Each row is a point on a landscape with many valleys, with its height.
A ball rolls from a point to whichever of its 2 nearest points has the largest drop for the distance, and stops where none of them is lower. Distance is the straight distance between rows; heights are no part of it.
legut: [-11   4   5  27   1   3 -30 -30 -23 -47 -13   7  -8 -31 -17 -11  -1  17
  -2   0 -34  14  24]  h=535
Rori: [-13  16 -10  -1 -19  20 -11 -65 -11 -21   3   9  -1 -18 -18 -16  -2   8
   4  19  -6   6  20]  h=427
kisag: [-15  20 -22 -19   6   3  15  10  14  -9 -16   0  15  24  18  -8 -15  38
   9  -6   0 -12 -29]  h=633
selif: [-22  -7 -20  17  24 -25   6  10 -13 -11 -28 -12  34  18  21   0  16  19
 -17 -39 -16 -27 -10]  h=391
Duka: [-11  -3  11   7  29 -27  11  32 -28  -9 -25 -17  21  -3  -6  15  30   8
   7  -7 -12   4 -10]  h=498
Gosuk: [-11  10 -27 -16  -5  26  14  -2  29  12  -6  13  14  28  27 -10 -32  27
   0 -13  -6 -25 -16]  h=605
voma: [-29  -8   7 -28  -9  26  -5 -15  -5 -22  19   6  19 -26 -12 -22  25  17
  15  28   7 -41 -13]  h=604
naros: [ 28  20   3  -5 -22 -33   8  10   8  37  17   3 -39 -13  10  12  -9 -41
   0  -2  45  28  15]  h=124
nufut: [-20  14  -8 -25 -15  24  -4 -10  17   1  29 -28  -2  38  15  -6 -42  -3
  11  15   9   1  -5]  h=746
kag: [-11  29 -24   1  -2   4   1 -50 -15 -32 -24  12   6 -22 -14 -21  18  24
  16  18  -2  -8   6]  h=473
Vese: [  7  23   9  10  33 -11   5  17   5 -10   4 -16 -36  28 -23 -19  -9 -12
  28  -2  -8  11 -18]  h=231
gigiv: [  5   5  -9  -7  16  -5  18 -12 -13  13  -7  14  -2  -7 -27  -5  31   4
  11   8 -15  12  -8]  h=441
sapad: [-15  33   4   0  -8  -3 -23 -23  -9 -53  -5 -18 -13 -12 -28  -2  -5  12
  29  37  14  11  15]  h=770
rasig: [ 20 -23   2  -5 -25   5   0 -27 -19  21  19 -17   8   3 -18  14  -3 -34
 -18  31  12  29  12]  h=898
Mabor: [-26  -3 -28  -3   6  25  -6 -13   9 -29  -9   8  24   7  22 -38  -9  28
   6   6  -9 -42 -21]  h=228
fozat: [ 17  -3  -5  -3 -18 -15   8  21   5  37   3  19 -20 -19  12  11  -8 -23
 -10   5  25  29  28]  h=194
vip: [  8   9  18  31   4   0  -9 -26 -47  -6   4  46 -29 -25 -20 -16  -7  -1
 -14 -28  -3  24  11]  h=283
bobir: [  5  21  -5  15  -5   4 -21 -53 -28 -61 -21  17 -10 -30 -26 -12   8  33
   7  -5 -14  -1  17]  h=511
Gik: [ 19  -2  -6 -26  -2  -9  11  10  -2  32   8   7 -19 -10 -30  14  39  -2
   1   4  -5  17   0]  h=390
vek: [-21   0 -10  25  31 -32   3  -3 -29 -21 -36 -14  27  -2   3  -1  33   8
  -7 -26 -14 -10   9]  h=426
Noga: [-29  22  -3   1  -9  21 -21 -34   7 -43  25 -24 -13   6  -6 -30 -17  -5
  30  19  18 -29   3]  h=183
Vef: [ -5 -17  13 -27 -30  14  -1  10  -2  -9  15 -16  27   7  -5   3 -11  12
 -16  48  18   4 -20]  h=683
sil: [ -8 -37  16  12  13 -10  -6  40  -4  21 -11  11  22 -21  14  26  14 -10
 -18 -10 -10   2  15]  h=349
vure: [-11  -5   6 -15 -13  12  -4  -3   5   0  14 -25   5  19  -2   2 -25  -6
  -6  39  11  14  -5]  h=718
puvak: [ -1  12  13  35  13  -5 -12  -2 -26  -7   2  21 -24 -15 -12 -11 -12 -14
   3  -6  -7  36  14]  h=232
pob: [ 23  34   4   8   0 -19  20 -22  -6  23  18  -1 -40  16 -12   0   3 -35
  20 -23  21  28   0]  h=237
Mafuz: [ 25  19 -10  11  17   3   8 -47 -22  -7  17  11 -18  14 -38 -28  19 -10
   8  -6  -8   3 -17]  h=513
nes: [-15 -15 -30  24  24   5  -6 -13   7 -23 -32  -3  32   8  20 -23   6  16
  -9 -10 -16 -31 -16]  h=308
Ber: [  5  15  11   0  11   3 -12 -40 -19 -24  31 -13 -12   7 -45 -20  17 -10
  16  15 -14   1 -10]  h=541
bik: [ -7 -29  -9 -15   3  14 -12   9  -1  12  -1  11  27 -18   3   6  14  19
  -9   0 -37   4  23]  h=486
koso: [ 20  23 -19   9  17  -9  21 -22  -8  15  -4  23 -24   4 -21 -21  21  -7
  14 -14  -3  10 -10]  h=483
pas: [  3  -1 -11  -3   5  22  14   5  42  26  -1   5 -11  37  14   1 -25   2
  -7 -16   3 -20 -14]  h=572
tuze: [ 30  32  19  14   1 -28   4 -15   6  28  35  11 -46 -11   4   3 -10 -39
   8 -28  32  13   1]  h=186
rezut: [ 27 -28   2   0  -8  26  -1 -20  17  42  43 -16   2  27   6  23 -14 -36
  -7  -4   0  -1  16]  h=485
Sor: [ 51 -28   4 -20 -46  10   5  30  21  32  32 -19 -13  37   9  33  -5 -20
 -25   2  20 -11   9]  h=372
ginor: [ 12  -8  11 -18  16 -13   4  38   8  19   5  -4 -21   1 -24  18  35   8
   4  -7 -17   3 -19]  h=342
Zuga: [ -7 -13  -9  -3  -3   7 -22  -7 -18 -16   2  15  -2 -29  -5 -10   8  18
  -5 -13 -50  17  39]  h=518
Fabe: [-11  -1   9  22  20 -22  15  42  15  18 -25   6   5 -13  38  12 -19 -10
   1 -29  14  -6   0]  h=301
figo: [ 16 -15  19  -2 -29 -11  10  77  19   9 -17   3   7   6  26  34 -13  10
 -23 -12  12  15 -11]  h=646
vobe: [-12  -4   7 -25   5  11 -13 -10  -8 -17  31 -12   5  -5 -30 -18  17   9
  16  28 -15  -8 -13]  h=570
dufe: [ -2  31 -20   0  10   7   6 -43   0 -28   4 -11 -12  25 -14 -31  -9   2
  29  18   7 -18 -12]  h=95
detup: [-21  -2  -1  30  24 -24   1  19 -13  -1 -24   3  12 -11  22   4  -8 -14
   1 -26  -8  11  15]  h=331
doren: [ 32 -13   6 -42 -41  13  -1  38  31  15  36 -22 -12  39   3  22 -13   8
 -17   5  11  -3 -19]  h=327
gel: [ 15 -14  17   0   1  29  17 -10  35  36  22 -19  -6  42   6  15 -21 -24
  -7 -14  13 -19 -20]  h=531
dizu: [  8 -12  -1 -14  -5  -6 -18  53   8   6  15 -10 -24   6  -8  11 -13 -10
  -6   7 -14  32  16]  h=238
bov: [ 13   7   0  31  30 -46   0   9  17  16  -5  31  -3 -52  41  -8   2 -20
  -2 -42  11 -22  10]  h=132
Fep: [ 16  10   5  35  30 -45  -5  -2 -15   0  -3  40 -12 -46  15 -23   4 -13
   0 -48   6  -3   8]  h=191
Gabi: [ -4  40  -5   9  20  -3   0 -14  -9 -27   4 -20 -26  34 -19 -25 -17  -5
  29  12  -1  10  -7]  h=172
fekaz: [  1   1  -1  -9  14  19  31 -28  12  12 -12   5  15  22 -12 -15   7  10
   1  14   6 -22 -39]  h=826
likob: [-38  -3 -11  20   6  -1 -27 -21   5 -57 -32 -12  32 -23   9   1  -2  26
   3   3  -3 -39  11]  h=289
vot: [-30   7   8  -7 -10  11 -21   1  -3 -32   3 -21   1  -5  -6   1 -22   8
   9  43   4  10   4]  h=747
dizer: [ 15  -4  10  13  -4  16  -7 -41 -32  22  23  40 -13 -18 -27  -8   9 -22
 -20 -20  -8  28  22]  h=332
femud: [ -5  -6   2  -8  -5   9  22  22  15  20 -26  11  26  11  20  21  -2  23
 -13 -14   1   4 -18]  h=725
Biz: [ 15   4 -12 -10   9   8  47  -7  18  35 -32  22   5   6  -4   1  29  16
  -1 -11   8 -20 -36]  h=795
Netad: [ 10  -4   7 -12  -4   8  11 -43 -12  19  20 -21  12   8 -26   4  13 -20
   0  30  12  14 -11]  h=877
nipil: [ 10   2   0  -6 -10   2  38  15  26  41 -38  27  16  -4  20  31  22  22
 -12 -32  13 -17 -24]  h=763
poka: [ 17  10  22   6  29 -23  12  38  11  10   1   2 -40   1 -19  -7  15 -17
  24 -14  -1   2 -18]  h=286
Bitud: [ -3  21 -28   4  26 -11  21   6  -4 -10 -33  -6  -6  21   6 -18   4  19
  25  -8  -7  -5 -14]  h=666
vif: [  1 -21   7  12   3 -13   0  32  -4  27  -8  25   2 -28  13   9  -3 -18
 -14   1   5  28  30]  h=268
rul: [-16 -29   9  16  22  -2  -9   8 -13   4 -16   2  35 -18   2   7  20   1
 -18  -3 -30  -5   1]  h=428
pese: [  3   6   5  23  20 -38   6  26  31  19 -29  13  -1 -26  49  10   4 -14
  -8 -41  17 -42  -4]  h=213
Buba: [ -2   3   4   7 -16  14 -16 -40 -20  -2  13  12  -4 -16 -22  -5  -1  -8
 -10  16 -12  25  24]  h=383
los: [  9   4  30  -1 -13 -22  17  60  22   7 -27  -1   4   6  25  32   7  15
  -8 -34  17   2 -29]  h=611
Lisi: [ 19  -5   6 -27 -23  -2  -7  61  25  12  15 -15 -34  24   3  25 -10   5
  -6   3   2   8  -9]  h=285
loto: [ -6   3  -6  48  31 -42  -5   6 -23 -18 -22  14  -1 -20  21 -26   7 -16
   4 -45  -1  -2  14]  h=253
Bel: [ 20 -10 -22 -28 -41  12 -13 -29 -16   5  48 -43   7  16  14   6 -24 -26
  11  11   6  17  13]  h=927
Zug: [ 40 -20  20 -14 -32  15  -9  49  33  38  22   1 -28  19  11  37  11 -16
 -23   2  10 -19  11]  h=409
lifil: [ 30 -26  15  -9  -6  13  -4  12  25  46  33   1 -23   7  -7  22   9 -33
 -11   0   2  -4  16]  h=447
vez: [ -8   4   3   7   8  -6  -8  14 -12   1  -3  -3 -10  -3  -9  -4 -10  -3
   5  13 -12  35  11]  h=159
Fubi: [ 29 -29 -10 -30 -36  -2   3  -4 -12  16  37 -34   8  20  -8  14 -13 -28
 -14  28  14  13   6]  h=914
Terad: [-24  -7  17 -38 -25  29   4  -4  -4 -18  29  -2  31  -2  -1  -9  12  14
   4  32  30 -25 -24]  h=639
zum: [-16 -13  -8  -5 -20  14 -21  19  -5 -11 -11  -5  15   3  22   7 -36  16
 -10  34  -7  22  37]  h=492
berig: [-38   3 -12 -13 -11  28 -23 -23   7 -38  17   0   1 -10  11 -35 -11  18
  20  12  -8 -37  11]  h=146
lel: [-36 -12   5  28  12   3 -25   1   0 -32 -29 -13  37 -10  12  10 -16  14
  -9  10 -12 -17   6]  h=368
dapin: [ -4 -11  10 -11 -16  -1  10  43   1   1 -17   1  25  13  14  25 -19  19
 -20   9   9  20 -16]  h=687
rosod: [-34  -8  -9   1  -7  16 -33 -18   1 -51 -10  -3  13 -35  12 -14  -4  22
   8   6 -22 -28  31]  h=216
moga: [  0 -19   7 -14   6  27  18 -38   5  19  10   3  24   6 -20  -3  14  -1
  -8  28   3 -16 -23]  h=851
Fof: [  4  14  15  -9  13 -23  32  39  -6  -2 -39  -8   9  13  11  22  22  18
   8 -25   9   6 -23]  h=562
Niv: [-28 -16  -1  15 -12   6 -27  -1  -6 -22 -32  -6  29 -20  19  18 -22  12
 -11  26  -6  13  33]  h=442

Two balls start at each pair of points below. Name the first point that both come to, or write -.
Fubi, zum: berig
pas, los: -
Zuga, Gik: -

Call two points neighbours if one is among the 2 nearest of the other. Go from one point of each pair to the other, from neighbour to neighbour, staying as low as possible. Name the highest point that can't be avoided.
dufe, berig: Noga
naros, dufe: koso
vez, berig: legut
